Points on a hilly landscape, in no order, each with its height.
A climber steps from a point to whichever of its 2 nearest points has the largest rise for the distance, and stops where none of them is higher. Distance is the straight distance between rows; heights are no part of it.
J864: | -18 | -10 |  28 |   9 |  10 | -36 |  -9 |  13 |  15 |  19 |  30 | -11 |   7 |  -8 |  24 |  14 |  27 |  -5 | -27 |   9 |  height 4.83
J810: |  24 |   8 |  31 |  15 |  44 |  -3 |  -6 |  20 | -19 |   0 | -33 | -14 |  -5 | -33 |   3 | -18 | -27 |  -7 |   6 |  -4 |  height 4.55
J279: |  19 | -33 |  17 |  29 |  30 |  -1 | -13 |  21 |  27 |  16 | -14 |  23 | -18 | -15 |   6 |   4 | -33 |  -3 |  -5 |   9 |  height 5.10
J765: | -39 | -12 |  36 |  48 |  22 |  29 |   2 | -11 |   5 |  23 |  -1 |   0 | -44 | -42 | -24 | -12 | -18 |   2 |  59 | -16 |  height 2.07
J866: |   7 |  13 |  -5 |  17 |  10 | -20 | -62 | -47 |  40 |  -4 |  14 |   4 | -41 | -17 | -35 | -32 |   0 | -16 |  33 |  59 |  height 3.02
J339: | -25 |  39 | -16 | -14 |  39 | -39 |  20 |   4 |  15 |  12 |  -6 | -54 |   9 |  37 | -21 | -21 |   4 | -11 | -13 |  11 |  height 3.83
J446: |  -3 |  18 | -22 |  55 | -30 |  37 | -12 | -50 | -35 |  11 |  22 |  30 |  37 |  -4 |  22 |  23 |  29 |  23 |  23 |   5 |  height 5.91
J504: |  48 | -27 |  -9 |  34 |   3 |   7 |  19 |   8 | -33 | -12 | -38 |  17 |  40 | -54 |  21 |   9 |   9 |   8 | -11 |   2 |  height 5.80
J899: | -42 |  52 | -26 |  19 | -28 |  40 |  31 |   3 | -24 |  -8 |   6 |  17 |  13 |  40 |   2 |  -3 |  -8 |  -9 |   3 |   2 |  height 3.51
J602: | -18 | -25 |  22 |  36 |  17 |  12 |  25 |  31 |   3 |  12 | -23 |  21 | -22 | -42 |  -1 |  -6 | -30 | -15 |  11 |   6 |  height 4.51
J431: | -32 | -18 | -12 |  29 | -30 |   1 |   4 |   3 | -12 |  19 |   0 |  48 | -12 |  32 |   6 |  22 |   7 |  -1 |  17 |  42 |  height 4.85
J452: | -45 |  32 | -24 | -11 |  29 | -34 |  13 |   6 |  55 |  16 |  -3 | -30 | -13 |  68 | -35 | -11 |   3 |   0 |  -4 |   2 |  height 3.61
J438: |  19 |   6 |  27 | -33 | -28 |   3 |   0 |  -1 | -35 | -29 | -11 | -23 |   8 | -61 |  37 |  -9 |  15 |   9 | -31 |  -9 |  height 3.41
J989: | -45 |  19 |  -7 |  -7 | -26 |  -4 | -18 | -43 |  -5 |   4 |  30 | -15 | -12 |  -6 | -26 | -10 |  32 | -15 |  43 |  23 |  height 1.16
J927: | -42 |   0 | -10 |  -7 |  20 |  -9 | -15 | -31 |  30 |  21 | -14 |  -1 |  -9 |  -4 | -46 |  -8 |  -4 | -16 |  50 |   9 |  height 1.09
J74: |   8 |  -9 |  -4 |  -6 | -49 | -18 | -13 |  13 | -39 |  -6 |  22 |   1 |  11 |  19 |  33 |   6 |  10 |  11 | -23 |  57 |  height 4.11
J586: |  63 | -35 | -23 | -30 |  -4 |  14 |  -9 |  -6 |  37 | -29 |  -7 |  27 |  -4 |  -9 | -23 |  21 | -36 |  13 |  -3 | -41 |  height 0.61
J50: |   6 | -12 |  38 |  35 |  46 |  14 |   0 |  35 | -10 |  20 | -32 | -10 | -24 | -24 | -10 | -26 | -39 |  -4 |  32 |  -8 |  height 4.15
J94: |  -3 |  14 |  28 |  57 |  37 | -33 |  -6 |   6 |   9 |  11 |  17 |   0 |   0 | -15 |  27 |   9 |  17 | -14 | -21 |  23 |  height 5.29
J854: |  26 |  45 |   4 |   8 |  37 |  -6 |   6 |  26 | -26 |   2 | -45 |  13 |  12 |  49 |  31 |  -5 |   9 |  -2 | -43 |   9 |  height 1.96
J186: |   8 | -20 | -20 | -19 |   6 |  14 |  -2 | -20 |  31 |  -9 |  -1 |  31 |  -8 |   3 | -21 |  16 | -23 |   0 |  16 | -40 |  height 0.51
J381: |  82 | -51 |   9 | -24 |   7 |  -4 | -17 |  13 |  43 |  -1 |  -3 |  -2 |   8 | -14 | -21 |  14 | -18 |   3 |  -1 | -34 |  height 0.71
J25: |  50 |  23 |   8 | -14 | -19 |  34 |   9 |  23 |  -3 |  -8 |  -6 |  -3 |  38 |  29 |  29 |   6 |  50 |  18 | -39 | -68 |  height 4.80
J172: |   3 |   2 |   0 | -28 | -13 | -20 | -15 |   2 |  25 | -25 |  16 |  -1 | -13 | -16 |   9 |  10 |  -9 |   6 | -46 |  12 |  height 3.14
J896: |  -8 |  19 |  -1 |  32 |   3 | -30 | -12 | -17 | -10 | -21 |  19 | -19 | -21 | -12 | -10 | -34 |  -6 | -18 |  28 |  55 |  height 1.54
J466: |  23 |   3 |  18 | -21 |  -3 | -29 | -19 |  13 | -31 |   1 |   1 | -19 |  15 |   4 |  35 |   3 |   9 |   8 | -30 |  30 |  height 4.36
J71: |  28 | -12 |   2 |  -5 |  -3 |   6 |  17 |  11 | -50 |  -6 | -27 |   3 |  35 | -34 |  27 |   1 |   0 |  -3 |  -5 |   6 |  height 5.34
J314: |  27 | -15 |  52 | -31 | -29 |  12 |   9 |  20 | -17 | -15 | -34 | -19 | -10 | -46 |  35 | -17 |  28 |   9 | -23 | -30 |  height 3.57
J298: | -19 | -31 |  36 |  -1 |  17 | -16 |  -8 |  18 |  45 |  37 |  36 |  -3 |  -4 |  15 |   3 |  17 |  30 |  -2 |  -4 | -51 |  height 4.27
J73: | -43 |  16 | -14 |   2 |  36 | -10 |   7 |  10 |  33 |  26 | -13 |  10 |  -4 |  74 | -29 |   3 |   3 |  -6 |  17 | -28 |  height 3.36
J805: | -21 |  40 | -19 |  -3 | -22 |  24 |  17 |  30 | -47 | -12 | -18 |  -4 |  -4 |  51 |  -5 | -13 | -25 |  15 |   9 |  14 |  height 3.78
J285: |  34 | -28 | -18 |  -5 |   0 |  -6 | -24 | -10 |  -1 | -12 | -14 |  34 |  -7 |  -6 |   4 |  21 | -45 |  16 |   2 |  21 |  height 2.32
J31: |  -2 |   6 |  -4 |   6 | -16 |  28 |  -3 | -11 | -56 |  37 |  18 |   0 |  60 |  38 |  24 |   8 |   5 |   6 |  30 |  -9 |  height 5.98
J820: | -30 |  61 | -35 | -13 | -22 | -14 |  41 |  19 |   5 | -32 |   6 | -45 | -21 |  29 | -17 | -44 |  13 |  -3 | -30 |  28 |  height 1.45
J366: |  18 | -28 |  27 | -38 | -10 |   2 |  34 |  18 |  23 |  -4 |  -2 | -25 |  22 | -53 | -11 |  -4 |  26 | -30 |  -5 | -49 |  height 4.56
J482: |  21 |  19 |  -2 | -51 | -23 |  23 |   0 |  21 | -12 | -25 | -13 |   2 |   1 |  18 |  20 |   0 |   0 |  25 | -41 | -35 |  height 5.53
J799: |   6 |   3 |  -9 |  15 |  -3 |  15 |  22 |   9 | -63 |  18 |  -8 |   4 |  57 |  10 |  30 |   5 |   3 |  -8 |   7 |  15 |  height 5.56
J206: | -10 |  -3 | -28 | -12 | -16 | -17 |  25 |  14 |  -7 | -11 |  -9 |  15 |   4 |  14 |   4 |  -1 | -13 | -18 | -32 |  60 |  height 4.50
J224: |  24 |  17 |  -3 | -10 |  21 |   4 |  14 |  18 |  12 |   0 |  -8 |   4 |  29 |  25 |  21 |   9 |  32 |  -2 | -42 | -45 |  height 4.48
J30: |  26 | -33 |  33 |  42 |  18 |  23 |  42 |  33 |  12 |  31 |   4 |  16 |   2 |  13 | -18 |  20 |  23 |  -9 |  34 | -54 |  height 2.63
J170: |  18 |  26 |  14 |  41 | -24 |   3 | -31 | -20 | -25 | -30 |  38 |  14 | -37 | -10 |  27 |  17 |   4 |  32 |  -4 |  16 |  height 5.14
J385: |   2 | -18 | -10 |  -1 | -49 | -23 | -23 |  12 | -33 |   3 |  19 |  20 | -12 |  52 |  15 |  -1 |   2 |   3 |   5 |  69 |  height 3.89
J315: |  14 | -13 |  17 |  16 | -17 |  -5 |   1 |  24 |   0 |  -4 |   3 |   1 |  12 | -15 |  39 |  20 |  51 |  34 | -56 | -26 |  height 3.25
J266: |  31 | -12 |   3 |  56 |  16 |  -7 |   5 |  -1 |   3 | -17 | -14 |  16 |  11 | -64 |  23 |  16 |   8 |  14 | -32 |   5 |  height 6.61
J892: | -47 |  42 | -33 |   9 |  17 |  13 |  22 | -10 |  27 |   8 |   9 |  18 |  10 |  63 | -10 |  12 |  11 | -18 | -11 | -24 |  height 3.13
J432: | -13 | -15 |  -8 | -19 | -25 |  24 |  21 |  -5 |  -7 |   0 |  26 |   1 |  28 | -12 |   4 |  17 |  14 |  -3 |   8 | -46 |  height 4.19
J159: | -27 | -20 |  17 | -13 | -19 | -18 |  -8 |  32 | -47 |  24 |  -3 | -22 |   0 |  30 |   0 |  -6 | -11 |   9 |  29 |  29 |  height 3.44
J301: |  27 |  -9 |  13 | -15 |  19 |   4 |   5 |  10 | -55 |  -3 | -24 | -20 |  20 | -29 |  -2 | -15 | -32 |  -5 |  30 |  -4 |  height 4.96
J82: | -14 | -10 |  40 |  11 |  50 |   3 | -45 |  -3 |  62 |  32 |  26 | -29 | -32 |  -5 | -15 |  -6 |  -5 |  -3 |  16 | -43 |  height 3.77
J297: |  13 |  -6 |  -6 | -52 |  30 | -21 |  18 |  15 |  28 |  -3 | -63 | -18 |   0 | -12 | -14 | -34 | -28 | -24 | -41 |  21 |  height 4.05
J273: |  16 |  49 |  -6 | -32 |  32 | -11 |  -4 |  -8 |  21 | -26 |  -4 | -18 |   1 |  12 |   8 |  -4 |   3 |   0 | -60 | -18 |  height 3.45
J460: |  11 | -21 |  36 |  24 |  -3 |   7 |  17 |  28 |  -6 |  14 |  17 |   4 |   4 | -17 |  27 |  16 |  40 |  22 | -18 | -43 |  height 3.05
J162: |  21 |   9 | -34 | -56 | -23 |  10 |   6 |  -2 |  -4 | -16 |  -5 |   2 |  29 |  23 |  19 |   6 |  -6 |  10 | -57 |   4 |  height 5.15
J473: | -29 |  33 | -28 | -16 | -12 | -23 |  -9 | -53 |   5 | -13 |  35 | -42 |  -4 |  11 | -26 | -26 |  22 | -16 |  22 |  29 |  height 1.23
J350: |  10 |  41 | -10 |  -6 | -14 | -18 | -32 | -18 |  -3 | -48 |  28 | -18 | -38 |  17 |  -8 | -21 | -17 |  12 |  -4 |  25 |  height 5.23
J687: |  53 | -52 |  23 |   3 |  21 |  -4 | -19 |  40 |  -3 |  26 | -25 |  20 | -11 |  14 |   3 |   1 | -35 |  15 |   7 |   0 |  height 5.90
J4: |  21 | -46 |  16 |  -3 |  25 |  -7 | -32 | -30 |  45 |  30 |  20 |   5 |   4 | -16 | -12 |  15 |   6 |  -3 |  24 | -33 |  height 0.87
J22: |   2 |  18 |  -4 |  48 | -42 |  34 | -16 | -41 | -44 | -16 |  32 |  27 | -15 | -20 |  25 |  25 |  15 |  32 |  25 |  18 |  height 5.33
J816: |  12 | -15 |   1 |  17 | -19 |  -9 | -35 | -18 |   1 |  -9 |  10 |  28 | -35 |  -8 |   1 |  10 | -26 |  11 |  10 |  46 |  height 2.54
J600: |   2 | -11 |   5 |  -1 | -11 |  -7 | -58 | -40 |  12 |  10 |   9 |  20 | -41 | -22 | -28 |  -8 |  -4 |   3 |  40 |  53 |  height 2.79
J231: |  43 | -79 |  20 |  17 |   7 |   8 |   5 |  29 |  17 |  38 | -10 |  28 |  -5 |   8 | -16 |  13 | -17 |   4 |  33 | -12 |  height 6.84
J331: |  35 |  -8 | -25 | -21 |  43 |   6 |  33 |   7 |   3 |  -8 | -44 |   8 |  26 |  -3 | -29 | -11 | -38 | -33 |  15 | -19 |  height 5.45
J903: | -10 |  68 |  19 |   0 |  15 | -10 |  10 |  26 | -35 | -18 | -25 | -61 |  -8 |   2 |   3 | -36 |   5 |  16 |   3 |   1 |  height 1.64
J303: | -36 |  40 | -51 | -20 | -29 |  -9 |  10 | -35 |  18 | -10 |  39 | -28 |  -3 |  52 | -24 | -31 |  26 | -15 |  -9 |  27 |  height 1.31
J208: | -37 |  -2 | -30 |  17 |   3 |  17 |  29 | -29 |  16 | -12 | -10 |  37 |  -3 | -31 | -22 |  12 | -20 | -28 |  23 |  -1 |  height 0.19
J475: |  11 |   4 | -18 |  22 |  12 | -33 | -20 | -55 |  11 | -19 |  21 |   2 |  -1 | -31 |  -4 |  -6 |  -9 | -27 |  10 |  61 |  height 1.41
J77: |  -4 |  -4 | -24 |   8 | -13 | -26 |  19 |   4 | -24 | -16 |  -8 |   5 |  -2 |  -7 |  -6 | -19 | -24 | -29 |   1 |  82 |  height 4.52
J338: |  20 |  27 | -10 |  12 |  11 | -20 |  -5 |  28 | -23 |   4 | -11 |  19 |   6 |  66 |  26 |   5 |   0 |   3 | -39 |  42 |  height 2.14
J823: |   8 |  -1 |  -8 |   2 |  21 |  17 |  24 |   4 |  35 | -15 |  -3 |  25 |  -5 |  -6 | -21 |  13 |  -8 | -14 |   3 | -60 |  height 0.43
J544: |  37 |  18 | -30 |  -4 |  15 |  11 |  26 |   0 |   8 | -31 | -45 |  31 |  22 | -13 |  16 |   6 |  -6 |  -5 | -48 |  -1 |  height 4.06
J850: | -19 |  24 |  -9 |  30 | -27 |  29 | -10 | -36 | -49 |  31 |  26 |  14 |  41 |  25 |  20 |  12 |  28 |  -2 |  40 |  22 |  height 6.49
J393: | -42 |  50 | -37 | -12 | -30 |  -3 |  27 |   2 |  19 | -25 |  31 | -15 | -15 |  48 |  -9 | -19 |  18 | -14 | -39 |  17 |  height 1.38
J407: |  38 |  20 |  -3 | -40 |  35 | -10 |   5 |  -5 |  22 | -22 | -24 | -12 |  13 | -12 |  -3 | -10 |  -8 | -12 | -39 | -30 |  height 3.63
J830: | -27 |  33 | -10 |  16 | -46 |  19 | -11 |  18 | -37 | -12 |  10 |  10 | -37 |  66 |  -3 | -11 |  -3 |  26 |  28 |  20 |  height 4.10
J52: | -17 |  -8 | -13 |  20 |  57 | -23 |  18 |  -3 |  11 |  21 | -34 |  -3 |  18 |  -7 | -27 | -14 | -35 | -41 |  23 |  32 |  height 5.36
J148: |   5 | -20 | -30 | -49 | -28 | -10 |  20 |  25 |   3 | -12 | -24 |  22 |  11 |  19 |   9 |   7 | -18 |   2 | -51 |  33 |  height 4.82
J360: | -28 |  16 |  36 |  59 |  22 |  15 | -25 | -15 |  -4 |  13 |   1 | -19 | -50 | -32 | -21 | -21 | -18 |  10 |  64 |  12 |  height 1.88
J513: | -12 | -28 |  23 |  36 |  -8 |  24 |  47 |  42 |   6 |  25 |  12 |  30 |  -6 |  10 |   6 |  20 |  37 |   5 |   2 | -52 |  height 2.83
J538: |  11 | -37 |  -8 |   6 | -19 |  -5 |  19 |  33 |  25 |   1 | -15 |  20 |  26 | -13 |  20 |  19 |  40 |  10 | -53 | -18 |  height 3.47
J539: |  -7 |  15 |   9 |   6 |  19 | -20 | -60 | -19 |  46 |   5 |   7 | -34 | -41 |   5 | -27 | -25 | -22 |   5 |  30 |  33 |  height 3.28
J60: |  25 |  44 |  10 |   3 | -21 |  -7 | -31 |  -3 | -31 | -46 |  27 | -11 | -31 |  -3 |  22 |  -2 | -10 |  22 | -27 |  17 |  height 5.61
J236: | -31 |  36 |  10 |   5 | -28 |  40 | -17 | -24 | -29 | -23 |  26 |  -4 | -48 |   1 | -11 |   6 |  -6 |  35 |  38 | -35 |  height 4.04
J624: | -25 | -28 |  41 |  39 |  41 |  35 |  -7 |  10 |  38 |  35 |   2 | -12 | -45 | -22 | -30 | -19 | -19 |  -3 |  52 | -38 |  height 2.25
J29: |   2 | -11 | -20 |   3 |  20 | -13 | -10 | -50 |   6 | -11 | -11 |  11 |   5 | -39 | -21 |   1 | -40 | -26 |  29 |  42 |  height 1.30
J233: | -35 |  16 | -18 | -13 |  29 | -24 |  24 | -13 |   0 |  24 |  15 | -33 |  38 |  28 | -10 |  -3 |  14 | -30 |  -6 |   7 |  height 4.00
J840: | -25 | -43 |   1 |  25 |  -3 |  -5 |  -2 |  -4 |   2 |  40 | -11 |  42 |  -9 |   4 |  -6 |  13 |  -2 |  -8 |  37 |  35 |  height 5.38
J158: | -22 | -30 |  14 |   7 |  22 |  -4 |  -6 | -35 |  23 |  38 |  16 |   8 |  11 | -20 | -15 |  13 |  24 | -18 |  42 | -28 |  height 0.97
J522: |  -7 | -30 |  54 |  19 |  40 |  -1 | -21 |  15 |  59 |  41 |  39 | -25 | -17 | -17 |   4 |   0 |  19 |  -9 |  -4 | -46 |  height 4.01
J477: |   5 |  10 | -21 |  28 |  18 |  31 |  55 |  15 |   7 | -12 | -24 |  39 |  18 |  -7 |  -2 |  13 |   3 | -21 |  -8 | -39 |  height 0.34
J713: |  11 |  13 |  -9 | -50 |  -9 | -25 | -17 | -21 | -23 | -31 |  10 | -54 |  -3 | -26 | -12 | -23 | -32 |   3 |  -6 |  36 |  height 4.45
J564: | -52 |  48 | -32 |  23 |  -6 |  20 |  19 | -27 |   3 |   5 |  14 |  17 |  11 |  43 | -10 |   4 |  18 | -23 |  12 |   4 |  height 3.30
J935: | -16 |   8 | -25 |   5 |  -8 | -14 | -14 | -25 |  15 |  17 |  28 |  18 |  25 |  50 |  16 |  24 |  29 |  -5 | -15 |  21 |  height 2.42
J222: |  23 |  25 |  21 |   2 | -10 |  -5 |  -5 |  -4 |  -6 | -41 | -16 |  -4 | -14 | -65 |  32 |  -3 |   4 |   9 | -49 |  14 |  height 3.21
J246: |  -7 | -13 | -21 | -14 |  48 |  -8 |  24 |   7 |  14 |  16 | -36 | -11 |  18 |  15 | -39 | -15 | -33 | -24 |  31 | -16 |  height 5.89
J512: |   7 |  42 |  -8 | -29 |   5 | -21 |  -3 | -24 |  14 | -31 |  30 | -28 |   9 |  -9 |  13 |   1 |  13 |  -6 | -58 |   6 |  height 3.31
J583: |  -2 | -13 |  40 | -42 | -24 |   3 |   6 |  39 |  -2 |  -9 | -31 | -12 | -21 | -24 |  16 | -20 |   5 |   5 | -29 | -15 |  height 3.76
J853: |  34 |  -5 |  -2 | -24 | -31 |  -5 | -23 |  -5 | -38 | -14 |  17 | -15 |  33 | -13 |  39 |  17 |   9 |  33 | -32 |   3 |  height 4.61
J167: |  34 | -45 |  11 | -34 |  10 | -16 | -32 |  -9 |  38 |   9 |  20 |  -9 |   5 | -15 |  -5 |  12 | -13 |   7 |   1 | -32 |  height 0.80
J205: | -15 | -12 | -13 | -15 |  18 | -10 | -21 | -38 |   4 |  12 | -22 | -10 |  -2 | -22 | -44 | -14 | -33 | -13 |  63 |  24 |  height 1.19
J709: | -46 |  -2 |  14 | -34 | -40 |  12 | -16 | -28 |  -4 |  -2 |  46 | -19 | -13 | -17 |  -3 |  13 |  20 |  14 |  22 | -35 |  height 4.13
J738: | -13 | -12 | -26 |  10 | -25 |   2 | -14 | -29 |  16 |   1 |  28 |  25 |  17 |   7 |  12 |  35 |  25 |  14 | -11 |  -3 |  height 2.58
J795: | -38 |  -7 |  37 |  23 | -32 |  21 |  -1 |   6 | -46 |  17 |  30 |   3 | -34 |   5 |  12 |  11 |  14 |  29 |  35 | -11 |  height 4.70
J95: |  22 |   0 |   7 |  66 |  46 | -30 |  -9 | -14 |   8 |   4 |   0 |   6 |  23 | -43 |  25 |  18 |  10 |  -8 | -21 |  23 |  height 5.84
J922: |  32 | -53 | -20 | -15 | -56 |  44 |   1 |  -8 | -22 |  -1 |  13 |  20 |  21 |  -3 |   1 |  25 |   0 |  35 |  24 | -34 |  height 5.19
J612: |  22 |  -6 | -24 |  11 | -10 |   5 |  15 |  16 |  32 | -29 | -25 |  34 |   8 | -21 |  14 |  20 |  15 |  19 | -64 | -20 |  height 3.73
J831: | -30 |  66 |   0 |  -7 |  -6 |  -2 |  26 |  24 | -17 | -25 | -14 | -34 | -12 |  19 |   0 | -28 |  15 |   0 | -26 |   7 |  height 1.53
J196: |  20 | -26 | -14 | -21 | -57 |  29 |  -3 |  10 | -37 |  -3 |  16 |   5 |  36 |  -1 |  27 |  18 |   6 |  35 | -14 | -18 |  height 4.87
J118: |   7 |  15 |  -7 | -48 |  38 | -14 |   6 |   5 |  44 | -17 | -30 | -28 |  -5 | -18 | -25 | -26 | -30 | -14 | -35 | -16 |  height 3.82
J656: |  -3 | -18 |  36 |  34 |  38 |  26 |  22 |  26 |  21 |  25 |  -1 |   3 | -24 |   0 | -32 |  -6 |  -6 | -13 |  46 | -60 |  height 2.43
J898: |  13 | -22 | -29 | -12 | -38 |  -2 | -33 | -23 |  31 | -22 |  28 |  21 |   3 |   5 |  13 |  39 |  14 |  44 | -37 | -18 |  height 2.75
J57: | -31 |  24 |  -9 |  36 | -30 |  10 |  -1 |  13 | -24 |   5 |  13 |  33 | -20 |  67 |   7 |   6 |  12 |   2 |  14 |  31 |  height 4.42
J571: | -22 |  13 |  24 |  20 |  43 |  -7 | -55 |   1 |  62 |  16 |  12 | -38 | -41 |   2 | -17 | -14 | -19 |   1 |  11 |  -1 |  height 3.52
J359: | -26 |   7 | -36 |  28 |   9 |  34 |  48 | -10 |  -7 |   2 | -11 |  39 |  31 |  -1 |  -5 |  14 |  -7 | -27 |  22 | -20 |  height 0.26
J549: |  13 |  51 |  16 |   8 |  49 | -16 |   7 |  24 | -35 |   1 | -48 | -29 |   5 |  25 |   9 | -27 |  -2 |  -1 | -11 |   8 |  height 1.78
J770: |   8 |  19 | -14 |  -6 |  51 | -14 |  19 |  -4 |  -1 |  18 |   2 | -11 |  52 |  27 |  11 |   7 |  20 | -23 | -22 | -20 |  height 4.22
J178: | -24 |  -2 |  35 |   5 |  21 | -27 |   4 |  30 |  31 |  26 |  25 | -10 |   7 |  13 |  24 |  13 |  48 |  -5 | -37 | -37 |  height 4.53
J175: | -14 | -14 |   1 | -38 | -22 |  27 |  -9 | -33 |   8 |  -6 |  32 |  -5 |  -6 | -18 | -16 |  15 |   8 |   8 |  31 | -62 |  height 3.99
J369: | -11 | -28 |  19 | -38 | -10 |  -6 |  23 |  23 |  14 |   8 |  18 | -19 |  20 | -18 |   3 |   6 |  32 | -14 | -15 | -44 |  height 4.39
J247: | -24 | -28 |  22 |  27 | -34 |  35 |  22 |   6 | -26 |   9 |  24 |  29 | -26 | -11 |  15 |  25 |  12 |  37 |  16 | -25 |  height 5.11
J79: |  20 | -52 | -32 | -23 | -15 |   0 |   2 |   1 | -19 |   6 | -27 |  36 |  24 |   7 |  -1 |  16 | -42 |   1 |  18 |  27 |  height 2.13
J580: |  37 | -14 |  -9 | -36 |  -5 |  20 |  46 |   5 |  19 | -20 | -21 |  -8 |  33 | -45 | -17 |   0 |  11 | -35 |  -6 | -44 |  height 4.76
J599: |  -3 |   2 |  31 | -45 | -21 |  -5 | -16 |  38 |   2 | -20 | -33 | -35 | -37 | -33 |  -1 | -33 | -28 |  14 | -24 |  14 |  height 4.02
J34: |   7 | -26 |  -1 | -35 | -30 |  -5 | -37 | -10 |  43 | -22 |  28 |  16 | -31 | -13 |   3 |  25 | -16 |  30 | -28 | -18 |  height 2.94
J153: | -40 |  16 |  30 |  10 | -29 |  17 | -19 | -30 | -29 |   2 |  44 | -13 | -32 | -16 |   2 |   8 |  25 |  19 |  38 | -16 |  height 4.37
J847: | -20 |  23 |  23 |  63 |   6 | -14 | -21 | -17 | -21 |  -3 |  14 | -23 | -35 | -27 | -14 | -32 |  -2 |  -8 |  62 |  45 |  height 1.69
J490: |   7 |  16 |  -1 | -29 |  15 |  -9 | -15 |  -9 | -39 | -11 |  -5 | -46 |   9 |  -7 | -13 | -16 | -32 |   8 |  24 |   6 |  height 4.67
J637: |   8 | -48 | -10 |  22 | -36 |  42 |   7 | -12 | -15 |  10 |  10 |  45 |  -2 |  -4 |   3 |  30 |   9 |  38 |  28 | -24 |  height 5.62
J921: | -29 | -15 |  -6 |  18 |  15 | -26 |  14 |   8 | -13 |  15 | -22 | -10 |   6 | -13 | -20 | -17 | -28 | -30 |  32 |  57 |  height 4.92
J337: |  -2 |  12 |  -3 | -52 | -19 | -28 | -13 |  13 |   7 | -29 |  -6 | -55 | -24 | -17 | -19 | -36 | -32 |  11 | -21 |  41 |  height 4.28
J877: |  48 |  35 |   5 | -33 | -19 |  42 |   8 |  14 | -25 | -24 | -39 |   1 |  18 |  24 |  30 | -10 |  15 |  14 | -36 | -48 |  height 5.16
J861: |  -4 | -72 |  17 |  13 |  14 |   1 |   3 |  16 |  10 |  53 | -13 |  27 |  -2 |   3 | -19 |   3 | -15 | -13 |  50 |  -1 |  height 6.08
J972: |  -4 |   2 | -22 |   4 |   7 | -32 |   4 |  10 |   7 |  20 |   8 |  16 |  22 |  64 |  19 |  15 |  16 |  -9 | -37 |  42 |  height 2.29
J951: |  44 | -19 |  -9 | -45 |   2 |  16 |  29 |  10 | -11 | -23 | -42 |   0 |  23 | -34 | -12 | -12 | -19 | -19 |  -2 | -21 |  height 5.03
J727: | -15 |  -1 |  -9 | -10 | -34 | -15 | -18 |  12 | -50 |  18 |  10 | -15 |   2 |  70 |   0 | -17 |   0 |   7 |  32 |  55 |  height 3.65
J860: |  22 |   4 | -19 | -29 |  17 |  -8 |  29 |   4 |   5 | -20 | -54 |  16 |   9 | -20 |   3 | -12 | -24 | -18 | -46 |  27 |  height 4.38
J83: | -53 |  -5 |   2 |  -2 |   0 |  -3 | -10 | -35 |  11 |  32 |  11 |   9 |  -3 |  -7 | -24 |  11 |  33 | -16 |  45 |   3 |  height 1.06

For each start below, name the point where the climber stops.
J972 -> J860
J892 -> J482
J29 -> J860
J899 -> J231
J727 -> J637
J159 -> J637
J175 -> J246
J866 -> J266
J989 -> J860

For each start below, name every point that the climber comes to, in order.
J285 -> J816, J600, J866, J539, J571, J82, J522, J298, J178, J864, J94, J95, J266
J205 -> J29, J475, J896, J847, J360, J765, J624, J656, J30, J513, J460, J315, J538, J612, J544, J860
J549 -> J854, J338, J972, J935, J738, J898, J34, J172, J512, J273, J407, J118, J297, J860
J564 -> J899, J805, J830, J57, J431, J840, J861, J231
